Points on a hilly landscape, in no order, each with its height.
A climber steps from a point to the highest of its 2 nearest points, and stops where none of them is higher. Distance is the straight distance between rows; heights are no part of it.
q_19: [ -3  13 -20 -12 -13 -18   7   3  -1   2 -12 -24  16  20 -22  37  39  25
   8   7 -42   9  -6  17  10 -17  -9  -7 -11   4   0 -26 -12  -2  -8 -20
  -8]  h=35.8
q_379: [ 18 -11  22  20   5 -10  -7  -4  19 -36  17  12  -3  -8  34 -33 -18 -22
  13 -12  51 -18  -1 -29  -6  -6  11 -14   6   0  18  36   3   0  14  11
   0]  h=46.6
q_828: [-13  -2 -11  12  -5   6   4 -20 -29   9   0  -2   2 -24   8 -15 -10   3
  10  -2  15  13   0  11  -1   1  -7  -5 -27 -10 -38 -18   3  10  19   1
  -8]  h=45.3
q_661: [ 39   3   0   4  11  -5   7  -1  36 -21  -6 -20  -8   4   7  24  18  -7
   0 -14  -5 -10  -9  -3   0   4  -4 -26   1  -4  27  10  -6 -10  -9  -3
  -7]  h=60.7
q_38: [-36  13  -5 -25  10   7  10  20   4  20  -6  -5   6   8 -13   4  15  17
   5  13 -53   0 -11  10  -7  35   8  33   4   9   3  -5   5 -32   1   2
   2]  h=46.9
q_958: [ 17   1  -9   6  -8 -22   4   0  38 -34  14 -33  -4 -12 -25  11  24   0
  13   2 -16  18 -13  -3 -23   4 -13  -9  -7   1   4  -4  -8 -10  21  17
 -17]  h=29.5
q_923: [ 12  -7  -6  15 -21 -22  -7   0  -5  -1   5 -19   2   8 -28  23  12  11
   6   9  12  -2 -12   3  25 -29 -32   3  -8   1   5  -2 -14  18   0 -19
 -17]  h=40.1
q_476: [ -3 -14  16  18 -19 -40 -15   3  23  -6  37   0 -11   3 -34  12  -8  -3
 -16  24  28  -5 -11 -11  12 -26 -26  21  12   9   9   3  -9  10   8  -8
  -7]  h=4.9
q_407: [ 23   5   7  -8   6   8  -1  -5  42 -29   2 -10 -11   2  16 -10   7 -10
   5 -21 -12  -1  12 -11 -30  15  23 -25  17   7  27  21  10  -7 -14  26
   1]  h=48.0
q_822: [ 13 -24  15  22 -21 -20  -9  -5  13 -11  33  -2  -3  -1 -21 -11 -11 -11
  -3   9  31   2   6 -13  14 -32 -16   3   2  -3   3  -1   0  38  -1  14
   1]  h=45.4
q_198: [ 26   7  -2   8  15  16  -4   3 -11   0 -28  -3   7  -6  14  24   4   1
  -8 -14  11 -20  -1   6  26  -1  -6  -6 -13  -4   6   5  -9   2  -2 -11
   1]  h=69.8
q_404: [ -9  -8   1   6  -2  10  -1 -11 -33   6   4  13  -5  -8   9 -25 -20 -10
  -7   1  27   6  19   3  10 -15   1  -8 -11  -5 -23 -21   7  25  -5  14
  11]  h=49.7
q_399: [-19  -5   1  -2 -12 -25 -18   9  -3   9  16  10  -8  23 -37  16   6   6
 -14  18   3  -2  -1   2   7 -29 -19  29  15  12  -2 -18 -13  16 -15  -7
   7]  h=32.9
q_331: [ 29 -23  14  21  -8  -4 -14  -7  -7 -13   9 -19  17 -19 -13   5 -11   1
  17 -13  44  -7   6  -2  36 -21 -26   6 -28 -12 -13   4 -10  36  15  12
 -10]  h=46.0
q_990: [-51  -2 -13 -17  -9  20  27 -20 -32  15   5  10  26   0 -11  -8   5  18
  12  11 -79  14   3   1  -9   6  13  16 -13 -10 -31 -33  15  -1  14  -4
   9]  h=16.3
q_443: [ 31  13   9  -8  17  28  -1  -5  10 -17 -27  -8   3 -12  11   3  12  -3
  -8 -27  -9  -7  24   6   1  15  16 -19  -5  -9   7   2   8  10 -15  21
   2]  h=54.9
q_900: [-25  11  -3 -15   6  29  19  -2 -13  20 -22   9  -6 -12  21 -23 -11   0
  -8 -13 -19  -8   3  12 -13  47  36  -2   1  -5 -12   1  22 -22 -18   6
   3]  h=49.9
q_739: [-22  25  -9 -28   1  13  -8   9 -14  15 -18  -5  25  18 -22  17  26  25
  14  -8 -40   7  10  20  -1   1   6  23 -19   7 -13 -18 -13 -11  -8  -8
   2]  h=13.8
q_240: [-20  -2   8   1   0   0  11 -18  -6 -19  11  16 -10 -22  28 -46 -20 -26
   2  -2  34   1  10  -8 -25  -2  22 -27 -12  -9 -20  -9  20   9   7  20
  -1]  h=52.6
q_751: [  8  -6  -4  23 -11  -2   0 -11 -12  -3  -4 -11   6 -24  -2  -5  -3  -5
  14  -7  28   7  -4   0   8  -7 -16  -3 -28  -8 -23  -3  -5  10  22   0
 -12]  h=48.2
q_984: [ 21 -29  23  19 -19 -17 -16  -7  16 -30  24 -10   3 -12 -18 -21 -14 -12
  13 -11  44   5  14 -20  11 -30 -12  -4 -17  -9  -3   7   9  35  11  37
  -5]  h=43.1
q_688: [  9  22   8 -20  13  20 -27  12  -3  -6 -12   4   2   7 -13   6   8  11
 -10 -13 -14  -6  28   1  10   7  12  16   6   4  13  -1   4   2 -19  19
   5]  h=21.8
q_324: [ 29 -14   4   3 -12   2 -14  -6  -8 -24   7 -11   6  11 -17  14  -1   9
   2  -8  14  -1  19   0  35 -36 -18  -2  -4 -11   8  -6   0  48  -9  25
   3]  h=39.6
q_922: [-15  -6   6  19  -8  -9   0  -1  -2   9  20  23 -14   0  -7 -17 -15  -9
 -18  10  13   5  -2  -9  -9 -12  -5  10  11   8 -14 -10   1   8   1   1
  10]  h=52.8
q_782: [ -1  12   1  -5   8  12  -6  12 -19  22 -20  18  -9  19  11   0  -2   2
 -16  -5 -13 -12   3   0  14  10   8  -4  15   2  15  15   9 -21 -30 -15
  18]  h=58.8
q_851: [ 30   2   7  -1   6  12  -2  -6  22 -35  -8 -10  -5  -8   8  -7   6  -9
   0 -25   4   1  21 -12 -11   3  11 -21   0  -6  14  13   8  10  -6  29
  -5]  h=51.3
q_704: [ 37  -4   4  11  11  26  29 -15  -1  -8 -29  -6  11   0  32   9   8  -4
  -9 -24   3 -11  11   3  28 -21  10 -46 -14 -19   5 -14   5  27 -13   0
   3]  h=41.7
q_612: [-16   8 -11  -3   9  12  -6   4   4  10   0   0  -4 -31   2 -11 -13  -2
   4   0  -1   8  -7  -2 -27  38   4  31   3   5 -19   5  -4 -15  30   8
  -8]  h=41.8
q_978: [-45   0 -14   2  -8   7  20  -5 -26  27   2  24   2  -4   1 -10  -5   3
  -6  19 -34   4 -17  -1 -10  15   1  21   2   1 -31 -20   8 -14  15 -12
  17]  h=61.2
q_870: [ 21 -17  15  18 -28 -27  -2 -10  35 -32  32  -5  -8   3 -16 -14   2 -11
   4   5  18  11   2 -23 -16 -30  -8 -18  10   7  16   6   8  17  -1  17
  -7]  h=26.4
q_16: [  1 -20   7  18  -3  -2 -14   2 -35   9   9  10  10  -7   9  -8 -21  -6
  -1   7  53 -12   1   7  39 -15 -23  12 -15 -11  -7   8  -4  27   8   1
   3]  h=50.8
q_857: [-21  11   9 -16  -7  18 -11  -1 -10   7   3  16   7   3 -34  -4   5  19
  -5  -1 -28  13  31   2 -13 -14   6  19  -2   9 -24 -38   1  19 -14  13
  14]  h=19.6
q_374: [-25   8 -17  -3  -1  -1  19   4  -2  12  -4  -5  -3  -1  -5   2  12   7
   5   9 -49   8 -17  11 -13  27  -1  16  -1  -1 -10  -6   8 -25  10  -3
   3]  h=50.9
q_714: [ 28   9   4  -6  22  32  -3  -7 -12 -15 -29   2   7 -15  25   5  -2  -2
  -9 -29  13 -18  23   5  23   1  10 -14 -13 -12  -4  -4   2  20  -5  21
   2]  h=59.1
q_589: [ 31  -6  18   9   9 -10 -18   2  28 -34  16  -1  -8 -13   9 -14 -11 -11
   9 -10  38 -10  -2 -22  -3  -7   0   1   8  -2  23  38  -4  -2  20  14
 -13]  h=44.4
q_679: [ -4  -9  -6  -6   7  17  20 -31 -45   1 -11   0   6  -9  22 -15 -19  -6
  13   3  19  16  19  23  20 -21  14 -51 -28 -22 -27 -33  22  32 -12  10
  -6]  h=48.4
q_603: [ -2 -15  -7 -11 -10  17 -12 -13 -44   9  -7   2  23  25  -9   6  -5  17
   9  -4   0  14  34  17  29 -38   5 -14 -10  -3 -11 -28   6  50 -23   3
   7]  h=41.9
q_86: [-34   6 -11  -7   7  22   5  -4 -26  14 -10   9  10 -41  13 -18 -16   0
   3   3   3   5  -8  12 -20  44   8  26 -13  -5 -32  -5   0 -12  32  -2
  -5]  h=39.0
q_103: [-19   0   8  -9  -1  15  16  -5  24  -7  10  16 -14 -11   4 -36  -3 -10
  -9  -8 -19  12  13 -13 -52  20  40  -9  16   6  -3  -5  22   0  -4  28
   9]  h=39.2
q_792: [-14  -1 -12 -16 -10  17 -10 -11 -45  20 -23   0  30  37  -4  19   6  20
  13  -7 -13   9  24  26  26 -40  10  -8 -22   5 -12 -20  -7  28 -17 -15
   3]  h=43.3
q_533: [  9   4  -7  -2  15  -5  19  17  36   4 -10 -21 -15   5  19  15   5  -7
   6  -4 -25  -9 -23  12 -16  47   3  -4   8   4  18  17  -6 -42   1 -11
  -4]  h=49.8
q_693: [-20   1 -11   2  13  18   2 -13 -39   8 -20   4  10 -45  21 -16 -20  -7
   6   0  25   2  -1  22  -8  25   5  -3 -28 -15 -41 -12  -2  -4  27  -2
 -12]  h=42.1
q_757: [-23   4   2  -6   4  13   5 -13 -14   0   2  19 -14 -20  15 -34 -18 -14
 -11  -3  11   1  15  -3 -24  13  23 -13   1  -3 -20 -10  16   3  -1  18
   6]  h=49.2
q_152: [-17 -14 -13 -16 -26  13   6 -12 -36  18   1   5  23  25 -19   8   1  24
  13  14 -24  30  32  15   9 -40  10 -22  -6   5 -11 -36   4  43 -25  -8
   2]  h=40.4
q_707: [ 10  16  -2 -17  11  -6  -1  17  24  -6  -7 -17  -8  14  -7  23  20   5
  -3  -1 -29  -2  -4   7  -1  18   2  -2   9   3  24   4   1 -29 -18   2
  -1]  h=51.9
q_607: [ 29   7   5  -5  28  21 -16   3   2 -13 -20   3   1 -21  24   2 -14 -10
  -8 -21  25 -21  11  -9  12  24  10   4   3  -6  15  24  -5   0  11  15
  -4]  h=45.2
q_272: [ -7   6 -23 -10 -16 -26  16   4  12 -11   6 -25  13  13 -24  29  39  24
   4  24 -57  18 -10  12  -3  -2  -9  -9  -1   1   0 -24  -1 -12   1  -2
  -8]  h=33.8
q_719: [ 11 -11  -5   8 -15   2 -16 -12 -18  -7   7  -9   8  -1 -22   5  -4  14
   7  -4  15   9  19   4  13 -29 -17  -3 -15  -4 -13 -16  -1  39  -6  14
  -5]  h=38.1
q_332: [ 30 -11   1  26  -5  -5  12 -12  12 -17  -6 -16   1 -19  10  -5   6 -15
  12 -17  30  -3 -10  -6   1  -8  -7 -24 -23  -7  -5   8  -2   6  14  -4
 -14]  h=51.7
q_2: [-42   3   0  -5   0 -25  10  18  11  19  12  18  -9  22 -29   9  12   4
 -22  29 -30  -2 -22  -9  -3  -1  -9  34  32  16  -1  -7  -5 -18   0 -19
  18]  h=29.0
q_717: [-12 -11   8  10  -9  -6 -22   1 -10  12  21  13  -1  12 -31   2  -8   4
 -12  10  19   0  13   3   9 -30 -18  32   0  10 -14 -22  -6  38 -11   5
  12]  h=34.7
q_636: [  7  -8   1  12  13  -3   5   6  20   0   0  -5   1 -29  46 -14 -12 -17
  16  -4  36  -1 -21   2 -34  37  13   2   3  -1   7  39  -4 -25  39 -13
 -16]  h=52.5
q_346: [ 39   9   2  -7  18  -4 -10   9  19 -18  -5 -15  -8   8  -6  35   9   0
  -9  -3   1 -20 -14  -1  29  -1 -16  -6   6  -3  35  16 -17 -10  -7  -9
  -6]  h=55.4
q_891: [-38  10  -1 -20  -7  19  24  -4  -7  14   4   7  10  -2 -16 -14  10  16
   3   5 -66  17   6   1 -19  19  16  17  -3  -1 -16 -27  15  -4  -1   9
   7]  h=17.4
q_907: [ 30 -10  17  15   2 -22 -12   3  22 -11  22   0  -8   4  12  11 -14 -12
   0   9  38 -15 -22 -21  13  -3 -19  -3  14   0  31  47 -13 -17  12 -21
  -8]  h=6.3
q_885: [ 23  -8   1  20 -17 -20   5  -6   2  -3   5  -1 -11   6   7   5  -1  -7
  -2   3  18  -6 -14 -12  15 -11 -15 -19   5  -5  12  21  -2  -1  -5 -15
  -3]  h=44.7
q_50: [-18   4  -8 -10  11  22  10   2   3  17 -16  -5  -5 -24  22 -19 -11  -6
   2  -8 -10  -1  -5   9 -27  56  21   7   0   1  -9  14   8 -21  10   9
  -9]  h=45.6
q_251: [ 10  -3  -3   8 -24 -12  19  -8  24 -12  19   0 -15  11  -2  -8   9  -1
  -2   5 -18  14   2 -11 -24 -11   6 -33  18   6  12   0  13   4 -13   8
   5]  h=9.3
q_426: [-13   6  -3   5   9   9  -3   5 -25  18  -6  28  -7 -12  36 -19 -25 -15
 -16   6  31 -13  -3   2  -1  20   8  -3   9  -5  -8  20  12 -21  -2 -14
  12]  h=62.2
q_657: [ -5   5   2  12   1 -10 -17  19  -6  17   7  19  -7   2   2   2 -16  -4
 -15  14  22  -2 -11  -8   3   3 -19  23  18   7   7  17  -7 -16   4 -21
   8]  h=25.8
q_82: [ 21 -11  14  14 -13 -28 -21  -1  25 -16  31  -3  -9   2 -18   8  -7  -8
  -4  11  33  -7 -15 -17  13 -15 -22   3  15   2  23  25  -6   0   8  -7
 -11]  h=5.6
q_699: [  1  -3  -5  -5  21   2  10  16  32  12  -9 -16 -16 -10  38   9 -11 -11
  12  -2  -4  -4 -25  13 -32  56  10   8  16   1  18  36  -5 -39  17 -11
 -10]  h=45.7
q_383: [ 16  -1  12   9  15   7 -14   0  -6 -17   0   8   1 -23  25 -23 -22 -19
  -1  -9  43  -8   8  -9   2   7   2   1  -3  -7   1  20   0   7  14  16
  -2]  h=42.7
q_532: [ -5 -28  21  22 -14 -23   2  -9   8   4  29  23 -16   4 -11 -18 -16 -13
 -18  16  37  -6   6 -13   4 -24  -6   2   9   4  -8  -7   3  35  -4   1
  12]  h=48.6
q_153: [-27  19  -6 -26   0  29   5  -3 -30  21 -30  -1  38  15 -12   5  17  23
  20 -18 -38   4  15  22  -1  -5  25   6 -33   0 -26 -30  -7  -4  -5 -12
  -2]  h=14.7
q_752: [ -3  12   2 -24  40   4 -28  27  25  13  10  -3 -12 -18  -9   8 -14  -2
  -3   5   6  12   6   1 -19  30   6  50  30  13  15  23  -7 -23  13   5
 -12]  h=73.8
q_319: [ -2 -11  -7  11 -17  -6   2  -9 -29  17  -3   5 -10  19   6   7  -2   2
  -7   6  10  -5   2   2  29 -22 -12  -8   3   2  -2   4  -1  12 -17 -17
   6]  h=51.0
q_181: [ -4   9 -13 -11  23  -4  11  27  15  22 -23 -23   6  -2   8  34  13   5
   7   5 -29  -7 -31  20 -13  41 -10  21  -8   3   7   0 -15 -40  17 -22
  -7]  h=39.7
q_886: [-32 -12 -11   9 -23 -12 -10  -1 -41  36  -5  16   4  30  -9   8  -2   6
  -5  14  14  -4 -12   8  22 -32 -18  21   2  11 -12  -3 -10  16  -5 -32
   9]  h=57.2
q_721: [ -2  24   0 -22  19  14 -30  18 -10   9 -16  -2   7   7 -15  18  15  14
   0  -7 -11  -6  11  11   5  13   2  34  -4   9   8   2 -12 -19 -11  -4
   0]  h=23.0
q_631: [ -8  12  -2  -4  -2  18   8   0  -8  17  -9  17  -7   8  14 -17  -5  -2
 -14  -7 -17  -5   8  -2  -4  21  22 -14  10  -4  -1   5  17 -18 -28   2
  13]  h=54.5
q_811: [-18  12   2 -23 -11  -8   6  12  13   5  10   1   6  17 -31   8  27  21
 -10  20 -51  15  12  -1  -3  -5   9   2  13   7   9 -25   8  -8 -24   6
  10]  h=11.1
q_387: [ 20 -20  -6  10  -4  13  26 -25 -25  -8 -14 -10  11  -5  21  -1 -10   0
  13  -3  15  18  19   7  22 -28   9 -53 -21 -21 -11 -23  15  37 -10   6
  -8]  h=46.3
q_555: [-40   6 -15 -28 -10  25  15 -19 -42  17 -14   2  35  12 -14   2   9  28
  23  -1 -63  21   9  16  -5  -7  20   6 -28  -5 -33 -37  -1   3   4  -9
   0]  h=15.4
q_220: [ -4   1  -5  14   5   1   3   3  -6   7   1  12  -8 -23  39 -19 -22 -17
  -3   1  34  -5 -13  -2 -20  29   6  -1  10  -5  -3  32   5 -27  18 -12
   1]  h=57.3
q_276: [-19  21  -3 -27   6  -9  -7  29  -3  18 -22  -7  15  36 -19  22  34  19
   0   4 -41  -8 -12  18  16   4   0  15  -2   8  17  -7 -11 -28 -22 -18
   5]  h=28.2
q_648: [  1  12  10 -18   0  20 -23   4   2  -9   4   8   3   4 -27   2   6  11
  -6  -6 -18  10  34  -4  -5 -15   5   8   5   5  -2 -21   9  22 -23  26
  13]  h=20.6
q_392: [-14  -4  -5   3 -10   7 -23  -5 -34  12   3   5   7   8 -15   2  -5  11
   3   4  15   3  17   8  12 -22 -15  16 -11   3 -24 -22  -5  27  -4   2
   9]  h=36.5
q_550: [ -5  -5  -5   0   7 -11   3   5  42 -17  15 -15 -12 -15   7 -19   0 -13
  18  -5  -5   9 -16  -6 -45  30   9   9  10  10   7  20   0 -17  35  15
 -14]  h=41.6
q_924: [  5   2 -19   3 -17 -29  24  -1  25 -15  14 -28  -3  -1 -14  16  26   7
   6  14 -41  16 -20   0 -16   7 -13 -14   0   0  -3 -12  -4 -13  15   3
 -11]  h=31.6
q_172: [ 47   4   7  -2  23  21   3  -1   4 -22 -26  -3   3   1  27  18  -5   1
 -11 -25   5 -29   9  -3  35  -5  -3 -11   2 -14  17   8  -8  15   1   5
   7]  h=63.8
q_882: [ -2   0  -4  -8  13  34  15 -26 -33  -2 -32  -2  17 -19  17  -6 -10   5
   2 -18   5   8  28  23  16  -6  21 -38 -33 -17 -28 -35  11  25 -12   6
  -4]  h=51.2
q_992: [  3   7  -4 -10 -17  -5  12   4  17  -4  14   5 -10  14 -18  -3  13  13
 -16  15 -39  13  12  -6 -12  -8   7 -18  24   7  14 -11  16  -5 -30  10
  13]  h=10.2
q_569: [ -1 -10  19  17   2 -17  -7   1  35  -8  30  17 -15  -1  13 -28 -20 -22
  -3   2  32  -3  -9 -24 -31  -1   5   3  20  11   4  21  -4  -6  15   0
   4]  h=37.4
q_678: [-12 -12  -4  15 -10  -4 -10  -4 -46  27  -6  13   1  13  11   0 -15  -2
  -8  15  36 -10  -7  11  36 -24 -18   8  -2   0 -12   2  -5  16  -6 -20
  10]  h=53.9
q_980: [-22   6   7  -6   1 -30  -9  14  21   1  24  17 -11  23 -40  19  11   4
 -28  30  -8  -4 -12  -8  -1 -20 -13  29  29  18   7 -14 -13  -3 -13  -9
   7]  h=31.0
q_887: [ 38   4  10  -5  42  24  -1  12  23  -2 -26  -6   5 -22  33  25  -5 -10
  -3 -24  17 -25  -4   0   3  30   4   2   5  -9  26  26 -13 -11   9  -9
  -7]  h=48.5
q_352: [ -2   1  -3  -3  16  -5  -8  17  28  10  10  -5 -17 -10  16  -4 -15  -9
   2   5   7   4 -12  -4 -27  36   3  20  26   7  19  33  -6 -36  20  -7
  -6]  h=42.3
q_11: [ 16 -26  13  30 -36 -31  12 -18  21 -20  26  -2  -5   2   3 -26  -4 -14
  18   0  35   5 -12 -25   0 -29  -8 -31  -1   0   9  17   7  12   8   1
  -9]  h=25.2
q_689: [ 25 -16  11  23   5   4   3 -11  -9  -9  -8 -16  22 -31   7   2  -6  -9
  16 -13  53  -7   3   4  24 -12 -17  -9 -41 -18 -24  -5 -12  21  26   3
 -10]  h=45.5
q_524: [ 15 -33  14  23 -16 -17 -15  -6 -18   2  22  -4  13  -1 -13  -3 -15   4
   5   0  51 -13   2   1  53 -25 -28  11 -13 -10   1  10  -4  42   7  12
  -4]  h=48.1
q_460: [ 34  -9   5  16 -10 -20  -1  -4   6 -14   3 -13   1   7  -9  27   6   1
  -1   2  22 -18 -18  -8  36 -24 -29  -6  -3  -7  18  13 -13  10   0 -15
 -13]  h=42.2
q_709: [ -5  -1 -14  -1  -4  14   4  -9 -42  22 -26   5  11  19   8  11   5  10
   5  -6 -10   2   6  21  30 -25   5 -17 -17   0 -10 -18   0  14 -17 -22
   2]  h=45.1
q_178: [ -8 -17  10   2  -3  -1   5 -21  -9 -34   0  -3  -2 -33  21 -44 -15 -24
  16  -9  42   9  21  -7 -16 -15  21 -36 -31 -15 -18 -13  21  28  13  31
  -7]  h=56.0
q_829: [-19   9  -6   0  -1 -20  -8  20  -6  15   5  11  -4  18 -17  12   7   5
 -13  20 -10  -3 -18  -3   0   2 -19  26  18  12   6   7 -11 -21  -3 -24
   3]  h=27.3
q_119: [ -8  -2  -8   7 -17  -4  23 -12  13   0  17   4 -17   6  10 -24  -3  -6
  -3   2 -23   7 -10 -10 -32  14  13 -21  17   0  -2   7  17 -18  -2   2
   7]  h=8.5
q_945: [ -9  15   5  -8  11  12 -20  19 -12  21  -3  16  -3   3  -3   2  -7   5
 -12   4   2  -5   2  -1  -3  15  -3  32  16   9   8  10  -3 -20  -6  -7
   9]  h=24.5
q_428: [ 16   0   8  10  -4 -20  -2  -2  25 -12  20   5 -19  17  10   2  -7 -12
  -7   5  12 -14 -16 -21  -2   5  -7 -12  32   2  30  38  -8 -25  -6 -12
   4]  h=6.9
q_136: [-32  28  -2 -36   6   4  -9  23   4   9  -1   1  22  22 -37   9  24  25
   8   7 -51   5  11   9  -4   5   5  35  -5  14  -3 -26  -4 -20  -9   6
   9]  h=13.0
q_558: [-15   3  -3  11  -1   4   4  -2 -22  24   2  24 -12  -5  10 -20 -18  -6
 -16   6  13  -2  -5   0  -2   6   2   4   6   2 -17  -1   5  -5  -2  -4
  14]  h=57.0
q_264: [-27  12 -13 -19  11  -3  23  26   3  20 -25 -18  17  11   2  23  24  15
  12   8 -59  -4 -26  25  -1  35   2  26 -10   3   2  -9  -2 -38   5 -18
   1]  h=43.2
q_849: [ 13  16   6 -15  14  -8 -21  12  20 -15  13  -6 -14  10 -19  14   7   2
 -15   2  -6  -5   7  -7   5   3  -4  10  19   7  25   7  -6 -12 -14  11
  -4]  h=56.7
q_787: [-43  -1  -6  -6 -22  -7   1   3 -25  38  -2  25   2  32 -22   8   4  10
 -13  21 -15   1  -6   3  10 -26  -3  24  11  18  -6 -20  -3  10 -15 -22
  19]  h=61.6
q_755: [  0  -5  -7   8   9   7  21   0  19   0 -14  -9 -11 -21  48 -14 -12 -19
  12 -13   9 -11 -23   8 -36  49  21  -9   2  -1   5  28   4 -27  16  -6
  -7]  h=48.3
q_549: [ -4  -4  -3   1 -16  11   9 -19 -20  -4  -1   6  -4  -9   2 -18  -6   0
  -2  -3  -9  24  24  -3  -7 -14  17 -31  -4  -6 -13 -22  15  21 -14  18
   3]  h=44.6
q_994: [ 13  11 -10   0   9 -26   3  13  25  -1  -5 -25  -3   7 -13  42  25   4
  -2   7 -13 -11 -32   8   8   4 -24  -1  -2   0  18  -1 -21 -25   1 -26
 -15]  h=31.8
q_378: [ 14  -7  11  16  12  -7  -5   1  19 -16  12   6  -3 -15  40 -28 -16 -24
  17 -11  51  -8 -13 -20 -19  17  12 -13   7   2  15  46  -2 -18  22  -6
  -9]  h=48.9
q_203: [ 42 -21  16   4  -8  -3 -11  -6  11 -39   0 -20   7 -10 -16   3  -4   1
  11 -15  29   1  15 -14  19 -30 -12 -10 -14 -12   6  10   3  45   3  38
  -4]  h=41.3
q_747: [ 16  -7   9  10 -12 -23   0  -6  43 -38  25 -15  -8  -7 -14 -10  14  -5
  17  -4   3  16  -8 -17 -25  -9  -6 -16   2   3  13   9   2  -1  14  18
 -14]  h=27.8
q_150: [-41  18   6 -27  -6  22   5   6 -15  21  -5  17  19  15 -29  -9  15  23
   2   6 -54  11  18   3  -9  -8  20  23  -5   9 -18 -36   4   0 -14   1
  14]  h=18.5
q_380: [ -6   2 -19   2 -13 -12  -4  -6 -16   6  -7 -14  14  15 -21  26  18  20
  13   5 -11   6  -1  18  14 -26 -21   6 -10   3 -15 -14 -13  10  -1 -23
 -11]  h=37.9
q_935: [-34  13  -9  -7  -3  11  -5  15 -36  35 -20  21   8  12  -4   1   4   9
  -3  10 -16  -3  -9   6   0   6  -1  25   0  10 -13  -4  -2 -22  -7 -23
  15]  h=51.4
q_890: [-13  12  -6  -7   4  17  -6  -2 -38  22 -22  12  10   6   7   3   6  13
  -3 -11  -8  -5   8  16  10   3   6   9 -14   5 -14 -11   1  -7 -12 -12
   9]  h=47.9
q_80: [ 45   2  12  -2  30   8  -5  13  18 -10 -14  -7  -1   1  20  35  -1  -4
  -6 -10   8 -28 -16  -6  17  12  -9  -3  11 -11  35  28 -17 -14   4 -20
  -2]  h=52.0
q_189: [ 19   9  -1   0   7   3  -9   7 -14   8 -17   7   0  12   9  20   2   2
 -12   0   4 -18 -10   1  22   4 -11   2   8   0  19  20  -8 -14 -12 -20
   2]  h=63.9
q_491: [ 37  -4  20  -6  11  -4 -20  -1  21 -37  19   5  -5   1   3  -4 -22  -8
  -5 -10  25 -16   8 -25  15 -16  -4   5  17  -6  29  31  -3  18   7  30
   6]  h=42.4
q_562: [  4  13  11 -15  29   6 -35  17  17   0  14   7 -10 -10 -16   4 -18  -7
 -15   2  13  -2  12 -13  -5   5   0  37  26   8  14  16  -7  -5   4  10
  -4]  h=66.7
q_296: [  9   5  -6  11 -13 -13  18  -7  23  -6   6  -5 -22  14  17  -7   1 -11
  -1   0  -4  -1 -18 -10 -19  17   4 -26  18   0  16  23   3 -24  -4  -9
   3]  h=7.7
q_522: [ -1  16 -14  -6   4 -12  -4  16  -5  13 -22 -10   5  20  -9  32  22  12
   1   2 -22 -10 -18   7  10   2 -10   7  -5   5  12  -3 -12 -22 -10 -26
  -3]  h=29.8
q_888: [ -8 -21  10   4  -2   2  -1 -19 -20 -12  12   6  -6 -21   2 -33 -21 -16
   2  -2  34  16  31   0  -4 -21   5 -20 -24 -13 -27 -22  16  40   0  33
   5]  h=52.7
q_437: [ 44  -6  11  21  -5 -16  12  -7  33 -27   6 -23   0  -3   3  13  15 -13
  13 -14  20  -6 -15 -16   4 -12 -11 -27  -8  -6  20  15  -6  -3  11  -1
 -17]  h=55.5
q_234: [  3   1   1  -9   2  -4   5   1  46 -19  14 -18 -20   3   3 -13   7  -9
  12  -6 -23   7  -4  -7 -39  24  18 -10  20  10  20  16   5 -18  -1  23
  -4]  h=45.0
q_164: [ 26  10   1 -12  23   1  13  12  43  -1 -16 -29  -7   7  11  29  18  -5
  -2 -13 -29 -12 -14  15  -7  27   4 -15   2   0  31   3  -7 -25 -12  -6
  -5]  h=54.6
q_401: [ 19 -12 -11  15  -7  14  29 -20 -21   8 -23  -3   6   8  22  11  -1   0
  -6  -5   6   3   4   9  29 -24   6 -45 -12 -13  -7 -14  12  23 -20 -13
  -2]  h=44.2
q_543: [-37   9 -17  -9  -3  -5   3   7 -18  26  -4   8  10   6 -16   4  13  12
   2  18 -36   2 -15   3  -4  12 -11  35  -1   9 -18 -11  -3 -17  18 -14
   9]  h=55.6
q_120: [  9   9  -8  -7  15  32  -5 -11 -30   0 -31  -2  16 -17  15   4   5   7
   5 -20   6  -6  21  23  18  -3   9 -11 -27 -10 -19 -19  -1  19  -5   0
  -5]  h=54.7
q_424: [ -5  -1  10   6   3   1   3  -4  29 -14  18  16 -18  -2  10 -33  -9 -23
  -8  -5  12   6   8 -21 -40   7  20  -3  18   9   1   8  11   2  -1  18
   8]  h=36.7
q_825: [-45  14   6 -31   8  -7  10  22  16   4  12   3  15  19 -36   3  30  21
  -9  29 -61  10   4   2  -6   2   6  31  11  15   3 -30   2 -18 -12  12
  15]  h=12.0
q_434: [  5  -5 -15  14 -18 -10  20 -10 -10   9  -3   1 -14  16  10   1   6   4
  -6   3  -9   6 -10  -1   8  -9  -5 -27   4  -2  -1   4  11  -5 -14 -18
   1]  h=47.8
q_939: [-14  -1  -1 -11 -14  18  20 -17  -3  -4   9  13  -8 -13   1 -30  -4   0
  -3  -3 -31  23  17  -7 -35   6  32 -24   0  -4 -13 -20  24   6  -9  22
   3]  h=42.0
q_629: [  7   2  -9   5  10 -16  -2  22  13  13  -7 -17  -5 -14   1  28   8   3
   5  13  -1   1 -32  12  -7  29 -20  22   1  -2   4  14 -18 -38  27 -25
 -12]  h=36.6
q_294: [ 17   0  -4   8   2 -30   4   6  29  -8   8 -19  -9   1  -6  23  13  -4
   2  11   4  -2 -35  -2  -3  11 -24   2   4  -1  18  20 -17 -29  18 -23
 -19]  h=33.9
q_435: [ 12   6   5   1   5  -4 -26  10   3  -8  13   9  -7   6 -14   7 -11  -5
 -17   0  17  -6   5 -11  16 -11 -14  19  17   5  12   9  -7   8  -6   8
   2]  h=61.4
q_254: [-16  -8  -5  -3 -11  17   6 -15 -41  15  -1  22  -3   8   5 -13 -15   5
  -7   3  -1  15  25   6  12 -26  10 -20  -4  -1 -21 -29  18  29 -23   6
  10]  h=47.0
q_780: [  6  -1   4  11   5 -20 -13   4  30  -8  22  -2 -14  -6  -3 -11 -12 -11
   4   5  20   4 -13 -17 -19   7  -4   9  22  10  15  23  -7 -19  20  -2
 -10]  h=39.5
q_244: [ 14  -1  -1  14  -1  -6   3  -5  25 -24   4 -14  -6 -23  14 -21   3 -15
  17 -13  16   4 -12 -10 -28  14   8  -6  -6   5   1  16  -1  -7  25  11
 -16]  h=38.9
q_546: [-48  -2  -5  -1  -7   4   9  -2 -32  37   0  34  -5  11 -11  -9  -7   7
 -14  20 -18   4  -7   0  -5 -12   2  20   3   6 -29 -28   1   5  -1 -21
  25]  h=67.5

Where does a climber stop that starts at each point below?
q_119: q_426
q_747: q_546
q_424: q_178
q_657: q_426
q_555: q_426

Call two points neighbours if one is among the 2 nearest of the other. Go from one point of each pair to the other, from neighbour to neighbour, staying as high as possible. Name the lowest point that can't be avoided.
q_543 and q_661: q_689
q_661 and q_714: q_86
q_426 and q_752: q_699
q_752 and q_164: q_707
